Points, in no order, along strands that fork, close into loops and pass close to each other.
Two points are linked if the straight distance between their rows is under 41. Some points are linked to none.
(721): [-21   9 -15   6 -18  -4 -17  -8  -6 -35  20  -4   8 -12 -11  -9   5 -11
  12  10]
(917): [ -3 -12 -13  -4   7   2   3  -5   3   1   4  -9  -5  21  -6  27 -10 -20
 -12  23]
(677): [  8  -9   8   1  -7   9  13   3  22  41 -15  -2   2  10   3   7  -3  -6
 -10   2]
(368): [ -2  27   1  10 -40  16   8  -6  16  28   1   0  26  -7  -5   0   2  -2
   4  21]
(209): [ 12  -1  -4   3  -3  -5  -7  -6 -23 -23  15  10   5 -14   1   4  11  10
  26   7]
(718): [ 16 -11   0   2  22 -20   6 -12 -29 -11  -8  -5  -6  -8  14  16  12  18
   0  -7]
(189): [ 21 -16   7   8   9 -16 -13  -2 -25 -34   7   3   5 -16   1  -6  16  25
  12 -13]
(675): [-31   5  -4  -9  11   3   2 -15  -1 -20  13 -16  -5   3  -3  13 -20 -18
  -4  21]
(842): [ -1  -1   9 -16  23   4   6  -2   6  12 -12 -13 -18  14   9  16  -1  -1
 -12  -3]
(889): [  5  -5 -14  13  -5 -27  -9  -9 -14 -34   5  -8  11  -8  -9  -2   6  12
   5  -8]
(126): [  4 -25 -12  12  18 -26  -3   9 -15  -6 -15  -8  -2  -6   3  -6  -4  19
 -15 -28]
(102): [ -2   2  12 -16   1  16  -7  15  17  17  -2  11 -12   9   6 -10   5  -4
   6 -15]
(835): [ -5  -2   1 -19  30   8   5   8  -2 -11  -4 -14 -17  19   0  13   5   1
 -12  -9]
(33): [ -6  20  11  -5 -26  23   7 -13  19   7  12  -1   7  -1  -1  -3 -13 -11
   5  40]
(873): [ 16 -16  12  -8  21   5   7   3 -12   4  -5  12 -13  -6  21  -8   0   8
  -5 -11]
(308): [  0 -15 -12   8  13  -9  -8  18 -21 -42  17   1  -8  -1 -10   5  19   9
   2  -9]
(696): [-10 -16   1  -6  16   6  16   3   6  14  -2   1  -1   9   3  -8 -29  -1
 -10   8]
(457): [-14   5  -6  10 -21  -2  10 -10  20  12   3 -12  14   1 -12 -15 -23  -5
 -16  18]
(912): [ 19 -15  16  -3  24  -1 -12   6 -32 -35   2   6 -11 -20  17  -4  19  22
  15 -21]
(175): [  8   8  -2   6 -17   4 -21  10   6  11 -11  16 -11   0   0   1  22  -5
   7 -23]
(594): [ 18  -2   1  18 -23   7  12   4  -3  34  -9  18  11 -13   5 -13   2   6
   6  -1]
(9): [  3  16  10   2 -28  20  -5   2  20  30   5   9  14  -3  -6  -4   1  -1
  15   9]
(492): [  7  -5  16 -13   6  10  -5  18   8   9 -21  11 -21   3  10  -8  12   3
  -9 -29]
(802): [  3  16  -1  11 -18   4  15 -12   8  30  -6  -6  22  -8   2   9  -4   4
   5  14]
(709): [-20   2   0   0 -13  10 -12  -8  27  18   0  -4   7  11  -7  20  -1 -25
   7  11]
(519): [ -6 -12  -8   4   0   6  -2   5  -4  24   1  16  -3   2   3  11  -3 -14
  10   1]
(462): [  7  -9  -8  18 -15   0   0   5  -9  24   0  20  13 -12  10   0  -5  -2
  11   4]
(323): [ 10  15  11   1 -26  14 -15   5  22  23 -10  15   4   0  -5  -7  14  -4
   7 -11]
(848): [ -8   3  -1   5 -18   1   7  -1  12  11   3   2  14  -5  -7 -13 -18   2
   3  10]
(56): [ 22   3  -8   8 -18  -7   5 -11  -7  -1   2  15  22 -14   6   6   4   4
  15  22]
(497): [  1  -9  12  -8  13  11   6  -4  14  34 -15  -6  -7  15   6  19  -6  -8
  -7   2]
(857): [ 23 -20  13   1  20   5  18   6   0  27 -18   4 -18   7  22   5  -8  -4
 -20  -2]
(412): [  6  12  -4   2  -9  -3  -1 -13  -8  -1   5   6   8 -11   1   1   5   4
  17  13]
(389): [ -7 -16  -5   5  27  -3  -4  30 -23 -40   7  -3 -12   3  -5   1  21  18
  -4 -27]
(710): [  0  10   1   7   1 -18  10 -11  -4   9  -9  -9  10  -6   5 -12  -5  19
  -6 -13]
(629): [  2 -12   3   6  19   0 -13  29 -20 -22  -6   1 -21  -6   3  -2  26   9
  -8 -41]
(159): [-19   8  -5  -4 -10   6   8 -21  16   0   5 -19   2   9  -9  12 -11 -25
 -19  37]
(533): [ 10  -4   9  12 -13  10  16   7  14  34  -8   4   8   2   1 -13  -6   7
  -8  -6]
(810): [-18  -6  12 -16   9  13  -6  11  19  11   0   1  -8  16  -2  -1  -4 -10
   0 -16]
(780): [-14   1  -1   6 -17  -1  13 -18  12   0  11 -14  11  -2 -10  -6 -22 -13
 -22  39]
(591): [-13   7 -10  -5  11   3   4  -8 -14 -25  20 -11  -5   7  -5  22  -7 -18
   4  26]
(242): [-10   8   2 -14  15  11  -7   8 -20 -17  17   6  -8  -8   3 -10   8   6
  22  -5]
(431): [ -5  34  11  -7 -27   9  -8 -13  23   7   0  -5   7   3 -13 -10  10  -9
   8   8]
(796): [  3 -26  -8   7  15 -26   5  -8 -12 -26   2 -14  10  -5  -9 -10 -15  14
  -9   1]
(482): [ 17  15  -2  10 -24  -7  -2   0   1   0  -2  11  16 -11  -5 -26   0  13
   7 -11]
(825): [  7 -11   4  -3  11  -2   6   2 -14  -2   2  10  -2  -7   9 -10 -12  11
   8 -10]
(327): [-10  13   0 -12 -21  20 -11   0  20   3  13   5   6   2 -11   0  -2 -21
  11  29]
(744): [-18   1 -17  12 -11 -18 -12  -6 -11 -36  16  -7   6 -12 -17  -9  -3   1
   3  -3]
(138): [ 11 -10   9  -3   3  18  10   3  -4  30  -7  19  -5  -2  18  11   0  -5
  10   0]
(617): [ -6 -13 -16   1  18 -11  -2   0  -2   0  -4 -11 -11  18  -1  26   1 -15
 -14   6]
(783): [-11  11  -8   7   3 -22   6 -11   0  -1  -7 -18   3   1  -7   0  -5   8
 -10  -8]
(183): [ 23   1  -9   6 -14   1   8 -10  -1  10   4  11  17   1   5  17   0  -8
   3  31]
(372): [-22  27   6   4 -37   7 -21  -4  37  12  -3  -9  11  -2 -21  -7   0 -13
   1  -2]
(702): [ -2 -18 -11   1  24 -18   5   6  -7 -14  -8 -17  -3  10  -4  -2 -12  11
 -17 -10]
(428): [ 12  -9  -8   9  -1 -23   2 -12  -8 -21   9  -4  16 -11  -6  -9 -10  11
   5   3]
(918): [-24  17   6   9 -29   1  -4  -7  36  19 -10 -14  12   4 -21 -10  -8 -11
 -14  -3]
(148): [-10   8   4 -15  13   2  -7  16  -5 -24   8  -1  -5  -4  -1 -14  -1   7
   7 -18]
(582): [ -6  10   1   4 -18   3  13 -19  17  28  -5 -11  16   6  -4  18 -11 -11
  -6  20]
(422): [ 18 -26  17  -7  26   2   7  11 -10   9 -23   5 -24  -8  28  -3   5   5
 -19 -10]
(495): [ -8  14   5   8 -28   7   6  -6  36  34  -9 -11  17   9  -8   2  -7  -3
  -6   2]
(824): [ 12  -4 -16   3   0  -4 -16   6 -12 -26  15  14  -6  -2  -2   3  22   6
  10  -4]
(343): [ 18 -22  -6  -1  27 -14  10   1  -9  -4 -13  -6  -8  11   6   9  -7   5
 -21   3]
(818): [  3  -4  -7  14  10 -25  -2  -3 -18   0 -13  -5   0 -10   5  -6   4  11
  -2 -26]
(649): [  3  -4   7 -17  26   4   3  22  -4 -22  -4  -3 -18  12  10  -3  17   6
 -10 -23]
(347): [-25  14   4 -19   1  10  -8  -5   9 -12  12 -11  -7  11  -7   6  -2 -14
  -2  11]
(136): [ 11   0  14 -10  17   6  -6   2 -28 -23   8  13 -11 -17  14  -9   9  20
  19 -11]
(836): [ 12  -3   2   8   4   0 -20  19 -19 -14  -6  15 -17  -6   8  -5  32   6
   7 -27]
(218): [ -6  11   7   0  -9   9  14  -8   7   1  16   0  10  -4  -3 -12 -20  -2
   8  26]
(104): [ -2   1 -12  -3   3  -5  -2 -12 -18 -22  17   2   4  -7  -6  18 -10  -6
  11  26]
(243): [-15  -4  -1  -8  13  -1   2   6   3   6   5  -6  -1   6  -1  -5 -10  -4
  -9  -8]
(471): [  3 -22   5   5  10  -2  19   2  -5  17   2   8   4  -3   8  -8 -28  10
  -1   7]
(394): [-10  12  -8   4  12 -19   3  -5  -3 -23  -5 -21  -5   7  -8  11  15   9
 -10 -10]
(339): [ 12  -8  15  -1   8  12   3   7 -10  29  -9  18 -10 -13  21 -12   1   6
   4 -11]
(794): [-14  29   1 -13 -24   9 -20  -3  22 -12   3  -6  -3   7 -16   1  12 -17
   9   4]
(855): [ -6  16   8  -3   0  -2  -1   8  -1 -12   2   4   3  -5  -1 -27  -7  12
   7 -17]
(140): [ 16 -14   4  -1  25  -1  18  -7 -12  17 -15  -1  -9  14  16  14 -21   2
 -18  11]
(666): [ -3  19   2 -17  -3   6  -3  -4   9  -8   7  -3  -6   7  -7   3  11  -7
   7   6]
(554): [-10   2  -6  -1  15   1  -5   9 -15 -10   5  -4 -11   9  -4  14  25   0
   7 -14]
(424): [  7   7 -11   1  -9   3 -19  11  -4  -9   1  20 -10   2   0   1  29  -6
  16 -19]
(895): [  2   2   8  -8   8  -2  -1  13   6  -3 -11   6  -5   3   7 -23  -1   9
 -10 -32]
(335): [ -4  -5 -19   0 -10  -6  -4   2   9 -13  10   2   1   6 -11  -3  -6 -11
  -6  16]
(827): [ 14  -2 -11   1  -1  -7   2  -8   5   6  -4   4   3  11  -1  21  -7 -16
  -4  27]

A piece is two or more points that can be reached from each other along the links. Count, over all rows, the pieces, the separate loops (a circle has one, a figure eight two, a Y none), the forks (points with three links) and the tips (points with one).
pieces -> 3
loops -> 1
forks -> 4
tips -> 8

A fork is a point with three links, a tip a point with one. Leave the first point through the second and follow the links. Name the first fork or tip that comes.
(918); (372) -> (104)
(372); (918) -> (424)
(617); (917) -> (824)
(492); (895) -> (189)
(912); (136) -> (873)
(519); (462) -> (649)
